A landscape with many valleys, sampled at points; each row gives a point and its height.
A ball rolls from a point to the lowest of its 3 nearest points, and stops where none of them is lower. Distance is the straight distance between rows; heights are no part of it.
Tota: [  6  -8   2  -4  -8 -21  -2  -9  12   7  -2  -7  15  12  12   3   4  -2
  -6   9  -6   2  -7]  height 334
komas: [-19 -22   2  18  -8  -7   9 -17   8  -9   3  -1  -8  -1  -2  -9 -14  20
   3 -24  -2  17  16]  height 112
gagat: [ -4   2  -3  -1   9   5  13   0   9  -9  14   6 -15  21   1 -15   9   7
  12  -1  -7 -40  -1]  height 311
fel: [-14   5  -6  -1  -1   9   3   9 -20  -9  -6  -2   5 -13 -13  28   6 -24
   9 -21  -6  -5   0]  height 278
fen: [  6  -4   4 -17  -2  -6  -6   6  11   8 -15 -13  20   1   2   1  25  -8
   5   9  -3   8  -7]  height 529
teso: [ -9 -17  20  17   2  25  -5 -27 -20 -10  -1   5   1  -6  18  10   3  14
  10   8  -7   6  20]  height 414
mek: [ -8  22 -19  13  12   9  11 -11   8  -3   7   8 -21   8  -6  -4   7 -22
  23 -10  -2 -20  10]  height 46
gage: [ -5  21  -3   2  -5   3   9  -4  13  -1  14  11 -13  -7   8 -22  -1  13
  15 -19  -1 -23   2]  height 331
ket: [ -9 -19  13  10   1   2 -10 -26 -10 -11  -4  -2   6  -2   2   7  -3  29
   2   8 -13  10  23]  height 353
kogas: [-13  -5  24  -1 -10  -4   9  -5  22  19  -9  -5   2  20  -5  13 -23  12
   2   6   2  -8 -28]  height 386
sadu: [ -9  -9  19   8 -10  -1  -3 -10  13   1  13   2  10   2   6  13 -18  25
 -14  19 -11  -4   5]  height 306
nera: [  6   1  16  -5  -7  -3 -12   7  10  12  -1  -8  14  21  14   6   4  -4
   0  24   5   0 -13]  height 401
reb: [ 14   8  -8 -10   2  -1 -25  13 -13  -8  -2   8   3 -13  27  -8  12  -8
  -6   2  -2  25   8]  height 524
Gutus: [  8   3  20 -18  14   0 -16  12  -2   5 -10 -10  19  20   1  -7  11  -6
  15  13  13   6 -23]  height 415
Tafiv: [  1  18  -9   6   7   6  13  -8   2  -2   3   4 -17   2  -8 -14   9  -5
  13  -9 -13 -32   3]  height 197
Nat: [ 11   3  25 -13  10   9 -11  11   7  19   0  -9  17  15   5   5   0  -9
   7  18  20   9 -31]  height 390
vod: [  3  13   2   9   5   8  15  -2  18 -12  14  -4 -13   8   2 -12  14   5
  14  -3  -9 -40   7]  height 248
toloz: [ -9  19 -14   0  16  -3   2   6 -12  -3  11  18 -15   1 -18   0 -11 -11
  -3  -1  -2 -19   6]  height 45
kov: [-10  17   6  13 -24  -9 -12 -14   9   7  15  19   3 -14  12 -14 -20  23
   2 -18  -2  -4   1]  height 123
mifus: [ -9  -8  16  11  -4   3  13  -5  22 -12  10  -4  -6   2   1 -10  -8  20
  -6 -15  13   0  29]  height 249
pud: [ -4  -2  -5  16  -9   2  15  -1  24  -1  -2   1 -11 -17  -6 -22  -3  34
   4 -27  18   4  11]  height 245
legon: [  2 -11   7  11   5  13  -4 -27 -10  -2  -6 -13  11  -2   4  -3  -9  18
  -3  43 -10   1   3]  height 139
Ded: [ -2 -18  -2   9 -13 -11  21 -13  12  -6  -4  -5 -13   8  10  -7  -3  10
  -6 -18   3  13  14]  height 17
Fudon: [  9   5 -11   3   2   8 -19  18 -25 -18  20  -6  -6 -11   6  -4  13  -5
  -3 -22   0  13  21]  height 184
vavep: [  2 -17  -5  -2   2  -4   1  -5  20   2 -15 -14  10  11   8   5   3 -11
 -17  26   5  19  12]  height 474
zonov: [ 11   6 -12  -4  -3  -1  20  10 -11   5  -5   3  -6 -16   2  17  16  -6
  -6 -20   3  10  10]  height 391
zoke: [-11 -15  -1 -13  18  -7  -3  17 -11   0   1  10  -7  31 -17  -2  14   5
   7   8  -1 -16 -21]  height 371
nosur: [ -2   1  -5  12 -18 -13  -2 -21   9  -1  -3   9 -10 -19   8  -5 -20  21
  -5 -20   4  15   7]  height 210
paz: [ -3  -6  15 -17  16   5  -8  19 -10  -3   3 -14  -3   9  -6  13  24  -3
  10  13   3  -6 -18]  height 179
zesuv: [ 11   9  -6  10  -8   8  16  -8  22  -6   6 -12 -15   0   1 -13  14  13
   9 -22   7 -29  15]  height 270
bos: [  3  -9  -9   7   0  -1   3 -14  13   0 -25  -7  15   4  -6   2  13  -8
 -15  14  -7  23  12]  height 599
rofo: [  2   9 -10 -13  11   8  -9  19 -24  -8  -3   1   9 -23   7   8  -2 -14
   7  11 -13   7  -5]  height 476
riti: [-25  -9  19   4  -4  13   8 -12   1   5  -1   3   1   1   2  19 -29  14
  -6  16  -9   0  10]  height 279
novis: [  1 -13   2  -5   2 -11  20  -3  11  -6  -6  -8  -7  13  22  10   4   0
 -16   7   0   8   8]  height 363
gere: [  5  -4  18  -3  -3   1  -1   1  16  15   2  -5   9   9  14  15 -13  -3
  -7  21   7  -2 -22]  height 377
giv: [  2 -14  -3  -5  -4   3  10 -10  18  -2 -33  -8  11  -2 -11   2  12 -12
 -10  13   3  30  16]  height 685
tul: [-12 -10  12   2 -14  -3   6 -13  14  -7  13   1  -4   3  14   8 -19  21
 -16   1  -3  -2  25]  height 167
Nar: [-10  -6  20  -1 -12  -4   9   2  16   3   2   7   2   3   9  16 -14   6
 -11  11  -5 -12 -10]  height 337
Zar: [ -2  -8   3 -26  21  -6  -9  16 -17   2  -8  -2   5  19 -14  -3  12   3
  20   6  -2  -4 -20]  height 328
diza: [  7  -4  -3   1  -8 -14  -6 -19  13   9 -12 -10  16  10  -1  -2   6  -1
  -6  26 -10  13  -1]  height 80
gevel: [ -7  -2  24  -4  -9   1  11   2  14  24  -2   1   4  14   6  11 -21  14
   1  12   3 -17 -35]  height 379
Gigok: [  3   1  10 -11  -1  -1  -7   1  10   7 -18 -21  22   2 -22  -9  16  -6
 -14  13   1  16  -6]  height 648
dedib: [  8  23 -16  25  -2  13  14 -16   5   4  10  -7 -18  -5  -4  -5   9  -2
  16 -22  16 -13  11]  height 381
sut: [ 14  -2   0   1  -2  -5 -10 -18   3  23  -5 -23  21  13 -19 -19   2   1
 -13  35  -3   5  -4]  height 497
seme: [  3  -2  11   0  -7  -6   3   4  15   2   0  -6  -1  13  15  15  -3   4
 -12  21   3  -1   1]  height 355
lezo: [-10 -20  -5   9  -6 -14  15 -13   7   1  -3  -4 -17  -5   8 -15 -13  16
   3 -28  14  17   6]  height 77
rigu: [ -1 -17  -4   3  -7 -16   7 -26   5  -5 -18  -4  -1   4   2   3  -5  -5
 -10   1  -6  21  12]  height 404
sif: [-12 -10  19   8  13  27  -1 -23 -19   3  -9   9  -4 -12  11  10  -1  18
  10  21 -16   6  11]  height 356
nule: [  7   3  15 -12   5   9  -7  16   7  18   7  -1   8  25  10   3  -9  -7
   6  21  19   1 -39]  height 399
Mig: [ -3  -3  -5 -13  -6   4   3   9  -8   1  -8 -11   1  -2 -10  28  28  -8
   0 -17  -6  -9   6]  height 382
zit: [ 13 -19  -4  14   3   6   8  -5  -4  -4 -26   5  -6 -17  -5  -4  -4 -16
  -4 -19  11  38  18]  height 585
tadus: [  3  17 -14  -4   5 -12 -11  11 -16  -4  17  13  -4  -8  25 -15 -14  -7
  -3  -2  -6   4   4]  height 228
ped: [  2  14   2 -20   0  -2  -9   9  -5   4 -23   1  20 -20  -2 -15   8 -15
   7   9  -3   9 -12]  height 560
zos: [  8  12  -2  -7   4   8 -18  13 -10  -7   0   7  17 -21  11 -12   9 -15
   5   7  -7  22  -4]  height 510
regup: [ 10   7 -15  18  -2   5  13   7  -6   7  19  -2 -23 -17  -4  -3   4  -3
  -8 -24  18  -1  11]  height 256
bek: [ -6   9  -8 -11   2   0   8  -6  -1   0  12   8 -14   8   1 -22   0   2
  14  -7 -15 -29  -5]  height 314
Gilun: [  4  16 -14   8  -2   5  11  14 -16   4   9   7 -10 -14   8  -2  -1  -9
  -3 -15  -2  -2   6]  height 153
begev: [  8  -6 -10  -3 -11 -15   8  -8  11   4 -14   6   1   4   7   4   2  -1
  -9  -1  -6  18   1]  height 304
bosop: [-31  -6  15   1  -4  11  13 -12  15  14 -19  -7  -1   5   5  22 -25  11
  -2   9  -7  -2  -9]  height 299
Suvon: [ 10   2   6 -19   2   3  -5  14  -6  -5 -19 -15  17  -1  -4   5  26  -8
   7   9  -5   6  -5]  height 530
berob: [ 13   0  -6  -1 -13  -2  10   7  -1   6  -3  12 -11 -21  12   4  -1  -6
  -9 -13  11  24   5]  height 365
tidad: [ 14  -6  -5  11  -7  14   0  15 -25  -4   0  -7  -6 -28  -5  16  14  -8
  -3 -21  12  17   9]  height 285
fom: [ 19   7 -15   6  -3  -5 -14   7  -7  -8  16  15  -4  -3  26 -12   6   0
  -5 -12  14  14   8]  height 191
Lim: [ -3  23 -14   9  -3  11  12 -11  10  -6  14   7 -15 -17  -1 -16   1  11
  19 -24   7 -21   5]  height 369
nase: [  8 -10  -2 -17  -3   5  12  12   4  -6 -23 -15  11  -5  -6  23  23  -6
  -6  -6  -3   7   8]  height 442
Nobug: [-11  -2  15  -2   6   4   2   5  -3  15  10   6   1  25  14   1  -9   5
   6  14   8  -6 -37]  height 398
Rufab: [ -9   8  -9  11   0  12   8  10  -9   0   4   1  -6 -15 -15  16   2 -25
   8 -31  -5  -5   5]  height 215
gofi: [  9 -16  11   8   0   6  -5 -23  -2  -1   0 -10  21   0  -6   0 -12  28
   7  45  -7  -1  -2]  height 240
favu: [-21   1  -9  -7  16   0   3   3   0   0  -4   6 -14  13 -28   5  12 -11
   6  -8 -12 -22   0]  height 429
rovi: [  4  -4   2  -9 -10 -11  10   4   5   0   4  -5  -5  16  15  -3   6  -4
  -8  -5  -5 -20  -7]  height 350
piti: [-16  -3   1 -20  15   3  -9  16 -18  -4  -4  -3  -2  10 -11  13  17  -5
  13  -3  -9 -10 -14]  height 265
Kopu: [ -9  15  -2  22   0  19   5  14 -15  -5  19   0 -10 -18 -12   0   5 -32
   5 -32   1  -7  14]  height 205
getun: [ -3   5  12  -3   6  -1   6   4  18  20 -13  -6  -1  14   3  16 -15  -2
  -4  18  12   0 -35]  height 385
felog: [ 11  11  25 -17  10  14 -16  16   3   6  -7 -17  25  14 -13 -17  18 -14
   6  13   8  14 -16]  height 455
Bizu: [ -6  16   8  -4 -15 -13   3  -5   6   6   9  12   2  -2  17 -21 -10  12
  13 -15 -19 -16  -6]  height 421
sude: [ -2  -9   8 -23  14  13 -13  10  -7 -13  -8 -23  -3   9 -17   6  20  -5
  20  11   5   1 -20]  height 108
tezi: [ -8   8 -17 -11  16  -4   0  14 -25  -2   3  10  -8 -10 -10   7  -2 -16
   5  -5 -10 -12  -3]  height 326
Rase: [ -9   5  -6   6   7  -4 -11  13   3  -2   9  26  -5   1 -49   5 -14 -12
  -8   2  -2 -21  -7]  height 519
Limi: [ 10  -1  -8  18 -17 -14   2 -16   9   5   3  10 -10 -16  11  -6 -17   5
 -10 -19  17  21   3]  height 230
Zik: [-15   2  -6 -20  16   2  -5  10 -24 -13  -7   0   5 -21 -21  13  -7 -10
  13   6   1  -4 -17]  height 436
zuz: [ 18   3 -13  13  -6  -3  -4   8  -3   0  16  11 -11 -15  22  -9   2   3
 -19 -20  21  18   7]  height 209
Sukul: [-10  21 -13   1   8   2  12  -3  -7  -1   1  11 -19  -1 -16  -6   4 -21
   9 -12  -9 -23   5]  height 122
Piz: [ 13   7  21 -16  10   1  -8  18   4  16  -6 -10   3  14   4  13   9  -9
  -1  24  15   9 -30]  height 383
Kof: [  8  -2  -2  -7  -7  -1  19   6   7   1   1  -8 -11  13   9  14  17  -5
 -13   1   0 -13   4]  height 327
mazak: [  6  -3  30 -23  17  20 -13  14 -11 -13  -9 -26   6  11 -14  -2  19  -8
  21  11  12   3 -24]  height 177
kosim: [ -2   9   9  -3   0   4  11   8   4   1  15   2 -12  10  18   7  11  -3
  -7  12  -3 -27 -13]  height 250
gipe: [  7  -6 -12  -7 -10 -11  17   2   6   6 -13  -3 -12  -4   1   6   3   0
  -6 -11   6  14  13]  height 303
kobat: [ -5   8 -10  -6  17  -4 -17  20 -27 -14   2  17  -1 -12  -9   6  -8  -4
  -2  13   3  -5  -2]  height 407
Sunu: [  0  -5 -14 -10   7   1 -23  22 -23 -32   9  -4   0 -12  -4   0   0  -1
  -5  -5  -8   3  20]  height 242
Medo: [  9 -12   3  -5  -1  -4  -2  -6  16   1 -19 -23  16   9  -3   1   9 -13
 -19  24   3  19  13]  height 550
Lofi: [ -9  16 -17  -3   1   2   9  12 -13   2  -3   3 -12 -10 -12   6  15 -17
   1 -19  -6 -11   8]  height 235
kig: [  3  -7   6   5   1   1  -8 -14   9   5  -7 -20  18   8   0   4  -8  -2
  -6  37   1   5   0]  height 352
tez: [ 11   4  -3 -11  -8 -14  -8   5   6  18 -18  -1  18   2   4   2  16  -9
   7   7 -13   9  -7]  height 447
dak: [  6   8  -7 -20  18  -7  -8  14 -13   8  -7  11  14  -5   2  -4   5 -13
  12   4  -9   8 -13]  height 463
dilo: [  7  14  -7  -1  -5   1  -8 -10   1  13 -22   0  31 -13 -14 -13   9 -16
  -4  16  -6  21  -8]  height 114
zod: [  3   6  -4  -8  -5  14   1  14 -19  -5  -9  -5   2 -24   9  18  15 -12
   8 -11  -8   6   4]  height 392
rata: [ -5  -3   1 -25  20   2 -15   7 -13  -7 -17  -8  10  -3 -22 -10   6   0
  24  11   5  -1 -26]  height 325
liref: [ 13  13 -17  24  -3  13  17  -2  13   2  16   5 -17 -26   3 -14   1  14
   7 -20  24  -8   6]  height 255
zas: [  0  -1  18  -3   2   2   2  10   7  14  13  -2  -1  23  15   4  -7  -2
  -3  15  10 -14 -30]  height 389
felo: [ -3 -12  -3   6   0   2   4 -22   4   3 -28  -8  21  -3 -29 -17  11 -14
 -25  11  -8  25  14]  height 752
tek: [ 11   1 -13  27  -2   9  -1   9  -3   0  26  -3 -21 -14  11 -20   4  10
  -8 -20  28   3   2]  height 254
sabu: [  6  15 -12  11 -12   1   4  -1   2   5  17   8 -14 -18  18 -13  -5   0
 -12 -22  14   5   4]  height 189
Koze: [  2   7 -12  -8  -9 -13  18   5   0   9  -1   5 -14  -5   8   2  13  -2
  -4 -17  -2  -7   1]  height 305
sefo: [ 11   4 -15  -2   4  -3 -23  19 -16  -8  16   6 -11  -4  20 -14  11   5
  -4 -15  -3  13  17]  height 200
melo: [ 11  -5   6 -11  -2  -7 -15   9  10  19  -6  -8  25  18   2  -9  10  -4
  14  17  -6   1 -16]  height 461
rus: [  7  10  -1   0 -13  -3  18  -5  22  -3  10  -3 -14  -5   3 -18   7  14
   4 -21   0 -23  10]  height 280
tobeg: [ -8  15   4  13 -16  -5   3 -10  19  -1   9   8   1 -18   8 -20  -8  24
  -2 -21   6  -3   7]  height 206
Bibiv: [  4 -14  10   7 -10  -7  -5  -9  13   4  -3  -7  13  12  12  12  -3   0
 -14  23  -1   1  -2]  height 387
besa: [ -1 -13   5 -26  22   6 -21   9 -15 -15  -8 -21   5  15 -35   2   9   0
  25   6  15  -2 -23]  height 201
Kezu: [ -4  -5  13  -8  12   5   8   9   1   1  16   6  -8  23   9  -7   5   4
  -1   9  -5 -29 -15]  height 204
Git: [  9 -13  -2  -8   4   0  15   4  16  -4 -12 -14   1   7   7  18  12  -7
 -17  15   8  14  17]  height 411
mivi: [ 14  -5   9   7 -12 -10  -6 -10  13  12   0  -8  19  19   9   9  -8  10
   5  23  -2  -3 -12]  height 430
fuseb: [  7   7 -11 -15 -11  -1   3   8  -6   5 -11  12   1 -13   7   9  10  -5
  -2  -7   0   8  -4]  height 296
savuk: [  0  -8   8  -9  10  -1  -5  12  -6   6  13   0   9  31  14  -8  -6   4
   4  12   3 -13 -29]  height 413
tumut: [ -5  -4  -1  11  -5  -3   8 -14  27  -6   8  -1  -7  -3   1 -18  -5  27
  -3 -24  10   0  19]  height 237
vil: [ -2 -21  13  17  -2  18   7 -30  -1  -5 -12  -7  -1   9  16  -3   5 -13
  -2  16  -6  14  18]  height 487
busav: [-11  -2  22   4  -6   4   2  -7  11  19  -8   2  13   6  -4  26 -26  19
   3  21  -1  -5 -16]  height 396
numo: [  9  -1 -10  -1 -13  -7  21  -6   4   9   5   2 -17 -11  -2  -1 -10  11
  -9 -26  13  11   7]  height 253
Pobom: [ -1   4   8   7 -17 -18  -9  -9   9   5  13   2  21   6   7  -3 -11  24
   5  -3 -15 -12  -2]  height 514
nas: [-14  -4  -1  -4   0  -4 -15  15  -8 -18   2   7   7 -13 -27  20 -22 -11
  -3   2   0  -6 -11]  height 438
Daf: [ -2   5   5  -5  -7  -9   9   3  12  -4  15   4  -6  12  11 -15   1  14
   4  -8 -13 -33  -6]  height 227
nugo: [  1  14 -16   1  14   3  -5  10 -22  -4  16   7 -12 -10  16  -9   6  -5
  -2  -8  -1   7  20]  height 75
Dedit: [  6 -20 -11  18  -2  -5   6 -24  -1   2 -27  -2   1   3  -8 -14  -2 -11
  -1  -1  -4  31  15]  height 528
lupa: [ -6 -12   6  -2   0  -1  13   2  17   2  -5  -3  -2   4  14  17  -8   0
 -21  25   2   2   1]  height 339
lomu: [ -5   9  -9  -1   1   7  12   0 -11   5   4  -2 -15   5  -7   5  21 -20
  -4 -23  -1 -21   3]  height 276
gebus: [-10 -10  12   4   5  15   1 -20  -6   6 -11  -4  10  -8  -2  14 -19  22
   2  31  -9  -1   0]  height 243
dovik: [  7  -3  16 -23   1  11  -6  18  -8  -9  -8 -24  10   5  -4  32  29 -10
  -6   6   7  -5  -2]  height 501
nep: [ -2  -1  10 -13  13   0   2  16 -10   5   8   3  -4  24   7   3  19  -8
  -5   6   0 -18 -15]  height 262
Kub: [-15  10 -11   3  18   5  -2   5  -7  -8  -2  19  -8  -2 -36   5 -12 -20
  -2  -3  -7 -18   4]  height 317
Zuret: [  1  11 -11 -17  11  -6  -6  12 -20   4  -6   8   3  -5   1   9   0 -13
  11  -1  -7  -1  -7]  height 412
gafa: [-21   0  -4   6   5  13 -10  13 -16 -27   8   7   3 -13 -14  19 -13 -25
  -1 -11  -5  -3   6]  height 362
podiz: [  3   6  -7   2 -24 -16   7  -9  15   5   5  10  -3  -3  22  -9  -7  13
  -3 -15  -9   1  -4]  height 483
Safem: [ -6  -2  28  -2  -8   6   6  12  17  12  13   3  10   7  14   9 -16  11
  -4  10  -2 -20 -20]  height 360
norat: [ -9   2  -1  12 -16 -18  -8 -31   5  -1  -1   7   9  -6   0   1 -15  27
   3 -13  -6   6  10]  height 180
vesol: [ -7  -5  13  -6  -7  -1  20   5  22   2   8   4 -11   6  13  13 -12   7
 -21   5   2 -11   6]  height 323
nogaz: [ -4  -2  11 -13  -1 -13   5  10   2   1  11   5   1  25  12 -11  -2  11
   9   2 -16 -18 -16]  height 25
nof: [ -9  -7   3   7 -19 -15  -1 -16  14  -6   4   8   9   3   0   2 -10  26
  -6  -7 -11   7  19]  height 202
reg: [ 17  -6  -5   8  -7  -8  -5 -25   5   4  -9 -19  20   5 -11  -7   3   6
  -8  31 -10   6  -1]  height 359
falu: [-19 -15  15  11   0   8  -3 -17   3  -2   8  -3   0   7  10  18 -21  16
  -3  12  -9   7  21]  height 236
mifu: [  2   8 -12  20 -12   8   7  -5  14   0  16   9  -9 -26   7 -24 -12  23
  -8 -23  27   1  -1]  height 251
Nez: [ -1 -18   2  20   0   9  -4 -30  -8 -11  -3  -7   5   1  14   7  -4   3
   0  27 -13  15  14]  height 378
Rogig: [  6   0  11   9  -7   7 -11  -6   7  18  -1  -7  20   6   0  14 -23  12
   4  28   3  -3 -23]  height 410
gez: [  3  11 -17  -8  17  -6 -20  17 -20 -16  18  10 -10  -4  13  -8   1  -2
  -2   1  -6   1  15]  height 151
toka: [ 20  -2 -11  12  -3   2   2  15 -18  -1  15  -5 -14 -18   5  -3   4  -5
 -17 -24  24  17  10]  height 232
pudag: [ 23   0  -5   0  -5  -2 -11  17 -15  -3   8  10  -4 -16  21   0  10   0
  -7 -18   9  25   9]  height 234
soti: [ 10 -12 -15  -3  -5  -8   7   0   2   2 -22   1   2 -16   0   6   7  -7
  -6  -9   2  30  13]  height 418
sevi: [  1  -1   3 -26  14  -6  -9   9  -8   5 -18  -6  14   9  -5 -13  15  -5
  22   7  -1   6 -18]  height 384
vemi: [ -7   5  18   1  -7   7  -1  -3   6  21   0   2   8  26  -3  12 -24  14
  21   0  11  -4 -46]  height 388
Tazaf: [ 10  -5  11 -16  -2   6  -2  14   6  -1 -12 -11   6   5  -1  20  27  -3
 -10  11   6   0   0]  height 488
Ribuz: [ 16  -5  -4   4   1   3   5  -5  -4   3 -30  13   5 -21  -5  -5  -2 -18
 -13  -1   7  32   9]  height 531
kipa: [  0  21 -13   5  11   8 -12  18 -23 -13  11   9  -7 -13   8   4   3 -12
  -4 -19  -5   6  11]  height 166
kez: [ 29 -12  -6  12  -2  -3 -10  15 -18  -7  16  -9  -7 -15  11  -8  11   2
  -7 -24  16  18  13]  height 257
fuli: [-10  19 -10  12  12  13   4   9 -13   0   6   7 -13  -7  -8   1   2 -23
   6 -23   1 -14  10]  height 182
zevo: [ -1  10  -4  -3  13  -2   8  -5   7  -8   7  11 -16  17 -12 -18  -5   8
  16   1  -7 -39   1]  height 446
Pur: [ 10  14  -4   3  -7  -8 -17   1   0   5  -7  17  16 -11  19  -7   0 -15
  -4   7  -6  15   1]  height 263
laso: [ 10  -5   0   9 -12 -18 -13 -21   4   7  -2  -7  23   8   0   3  -6  18
   6  19 -16   0   2]  height 471
tam: [ 12   8  -2   0 -13  -4  -3  -3   4   5 -25  10  17 -22  -4  -5   4  -9
  -8   1  -4  27   9]  height 458
Boba: [ 15   1 -17  25  10   6  -4  13 -16   3  25 -11 -18 -16   3 -14  14   2
  -9 -29  23   6  13]  height 247
taga: [-11 -24   9  11 -10  -3  13 -16  16 -10   3  -7  -2   5  12   3 -15  16
  -8  -1  -2  13  20]  height 109
Bedem: [ -8   7  -7   1  13  -8  -9  18 -18 -14  13  26  -6  -6 -31   7 -21 -10
  -9   7   1 -16   8]  height 338
febes: [ 19 -21  -4  17   4  -7 -18  16 -13   3  13 -14 -13 -14  -6  -9  19  10
 -14 -30  26  20  14]  height 286
lolo: [ 15   4  15   4   1   5 -14   0   9  16   3 -13  22  24  -5  -6  -4  -2
  -1  32  11   8 -18]  height 435
kuroz: [-13  -4   8 -16   4  10  -9   7 -13 -11  -6 -22   8  -3 -18  22  20 -12
  10  -5  -2  -6 -10]  height 340
Beko: [ -6   7   3 -11  -6 -17   7   2   0   3   9   5  -1   2  13 -11  -4   2
  12 -11 -19 -15  -6]  height 341
Zemo: [ 11  10   4  -4  -5  -3 -12 -15   9  20  -9 -18  34  10 -27 -15  11  -6
  -9  23  -6  15  -4]  height 503
naleg: [  6   5  -3 -16   0 -12   4   8   4   8  -5  -2   5   9   9   1  11  -6
   5  -4 -12  -3 -13]  height 319
Disi: [ -3  -5   6 -26  20  -5  -5  13 -10  -1  -5  -2   3  18 -13  -2  21  -2
  15   3   3  -5 -14]  height 268
nipo: [-19  -2   5  14  -1   7  -3  21  17 -34   9   7  -8  -9 -17   5 -22 -33
  -5 -17   5  -1  17]  height 427
pir: [  2   9  21  -8  -4   1  14   2  14  -1  17  10  -2  13  18  -7   0   8
   3   2  -4 -28   1]  height 287
fip: [-14  11 -12   9  13  11   0  12  -2 -14  11  17  -5  -9 -22   5  -9 -23
  -4 -14   2 -14  22]  height 395
dekin: [-17 -13   4  15 -19  -6   1 -24  10  -2   3   5   1  -5  -6 -19 -16  36
  -2 -26   7  10  16]  height 137
noz: [ -7 -12   1  13   6   8   7 -14   9  -1 -12 -15   5   7   7   8  -8  -4
  -8  39  -7  14   6]  height 324
varon: [  6  -1  14  -9   9   2   2  12  13  12 -14  -7  -3  10  11  19   1  -2
 -12  25  13   8 -11]  height 375
fezig: [  1  15 -13   0  -1  -5   4  -1 -10   8  12  18 -16  -7  17 -14 -12  -4
   1 -14  -5  -7  -6]  height 241
Furif: [ -2  15 -12  -5  -3  -8  10   1  -7   0   8   9 -15   4   7  -9   4  -3
   7 -15 -10 -16  -6]  height 312
vuz: [-25   3  -1  -7  12   2   1   6 -12  -5  -3   6  -2  -1 -19  18   3 -22
   8 -10  -8  -8  -7]  height 361
sof: [  3  -3  -9  24  -7   0   9  -3   9  -2  14   5 -13 -19  10 -19 -16  23
  -9 -18  29  15   1]  height 246
kose: [-12 -10   5   8   0   8   6 -14   8  10 -11  -8   1   3   3  21 -26   3
   1  32   0   6  -7]  height 275
Dos: [ -5  11 -16   5  10   6 -15  14 -22 -16  22   0 -13  -7   1  -7   6 -13
  -3 -18  -2   4  21]  height 142
Nimir: [  3  21 -17  14   3  16  12 -11   1   6  17   4 -19 -12   0 -12   2  -6
  10 -15   8 -20   2]  height 380
let: [-15  -7  -1  11  -8  -9  -7 -29   0  -4   1   5  -2  -1  -3   0 -13  27
   7 -20 -12  15  23]  height 146
sar: [ 15  -4  11 -10   2   1  -8   1  20   9 -10 -19  15   7  -1   2  12  -8
 -13  27  10  16  -4]  height 622
fekif: [-11  -4   2  -1  -7  -4 -20  20   4 -32  17   8   6  -2 -21   9 -17 -14
 -15  -2  -2 -12   8]  height 466
kis: [-12 -10   1 -16   3  -7 -17   8 -13 -14  -6   2   0   2 -50  15  -4   0
  15   5   5  -1 -22]  height 507
puso: [ -7   5   2  17 -22  -8 -10 -22   8   2   5  15   2 -23   2  -4 -13  29
  -3 -22   2  10   7]  height 194
Par: [ -4   2 -10  -6   8   0   8  -1  -7  -1  10   4 -14  18 -10  -8  12  -8
   4   0 -14 -31  -6]  height 393
kazet: [  5   7 -10  -6 -11 -14   0  -1   1  10 -10  12   9  -8  16   2   6  -4
  -3  -5  -9   7  -7]  height 141
modom: [  1   3  -5 -19   6   3 -10  14 -18   0 -15  11  19 -21   9  -5   1 -16
   7  11  -5  14  -7]  height 504
lozam: [ 10  -7  29 -20  25  22 -19  16  -8  -2  -1  -9  -6  18 -12  -6   2  -4
  18  13  22  17 -23]  height 217
lesu: [ -3 -15 -15  16   3   2   4 -34  -5  -1 -27  -9  15   4  -8 -15   4 -20
  -4   8  -9  25  16]  height 642
besof: [ -2   3 -17  -4   7  -8 -31  16 -18 -28   1   0  -6  -6  -8   0  -2  -5
   1  -7 -11   4  24]  height 267
Mog: [  0   3 -16   0  22 -11   5   0   0  -1   1  25 -12  12 -34 -13  -9  -3
  10   4  -6 -38  -7]  height 29
fige: [ -1 -16   8  16   6  16  -2 -23 -16  -9  -7   5   7  -9   8  -1  -4  16
   3  29 -13   5  15]  height 277
zibog: [ -6  14  -5  -7   4  -5   5  -8   0  -9   9  21 -10  -4   0 -27 -18   6
  10  -6 -10 -27  -5]  height 509
Vefis: [  0   8 -15 -16  10 -19   1   3 -12   6  -3   9  -1   5   6  -8  -2  -1
  13  -3 -10 -14 -13]  height 402
simi: [  0 -20  -7  19  -4 -10   8 -18  -2   2 -17   6 -11  -9   7  -6 -24  -1
   5 -21  16  30   4]  height 145
Gipo: [ -7   4 -16 -16  17  -7  -2  10 -17  -2  -2   9  -4  11 -24   5   2  -6
   4   1  -7 -22 -16]  height 437
kive: [  4 -16 -10  13 -11 -13   0 -34  -2  -8 -22  -7   6   0  -5  -4 -11   5
   4   7 -10  12  13]  height 473
puz: [ 12  12  -6  10  -8   3  18 -10  17  -1  11  -8 -18   2  -6  -3  18  -2
   8 -18   8 -28  13]  height 274
nena: [  0 -10  19   8  -8   5  -7  -6  -3  14   4   2  16   5  -4  13 -26  31
   2  32  -1  -3  -6]  height 419
vif: [ -6   0  -9 -10  10 -12   9   4  -8  -3   7   9 -14  21 -17  -9   7  -2
   5   2  -9 -26 -13]  height 443
gase: [ -5   4  -8  17   4  11 -19  20 -15  -6  24 -15  -8  -5  -2  -6  14  -3
  -3 -34   2   2  21]  height 219
Tarud: [  6   1 -12  14 -19 -14  -7 -22   1   7  -5  12   7 -14  13   4 -20   7
  -5 -10  -9   8   3]  height 244
ner: [-13 -20  12  10   7  11  10 -19   5  -6  -3  -6   0   6  16  18 -22  -4
  -3  18  -7  13   8]  height 295
Muzo: [  5   3  14  -3  -8   6  19   5  17  -6   9   0 -15   8   7   0   7   8
 -12   2   2 -26   6]  height 313
pide: [ 10   7 -11   2 -12   0  23  -3  12   4   7  -1 -17   1  -7  -8  12   3
   1 -22   4  -3  11]  height 281

Where does a ball stop that starts at each point below?
nof -> Ded
mivi -> diza
lesu -> kazet
Tarud -> Ded
kive -> kazet
sadu -> Ded
Furif -> nugo
noz -> legon
vod -> mek
gafa -> fuli
bosop -> legon
vif -> sude

Call two points neighbours if one is among the 3 nearest of the other. Go from one point of each pair to the other, from neighbour to neighbour, staying as low as possible. Name the highest point that can't be avoided.
dilo / kazet -> tam
sabu / diza -> kig
mek / toloz -> Sukul
kazet / Ded -> begev
nugo / fom -> sefo
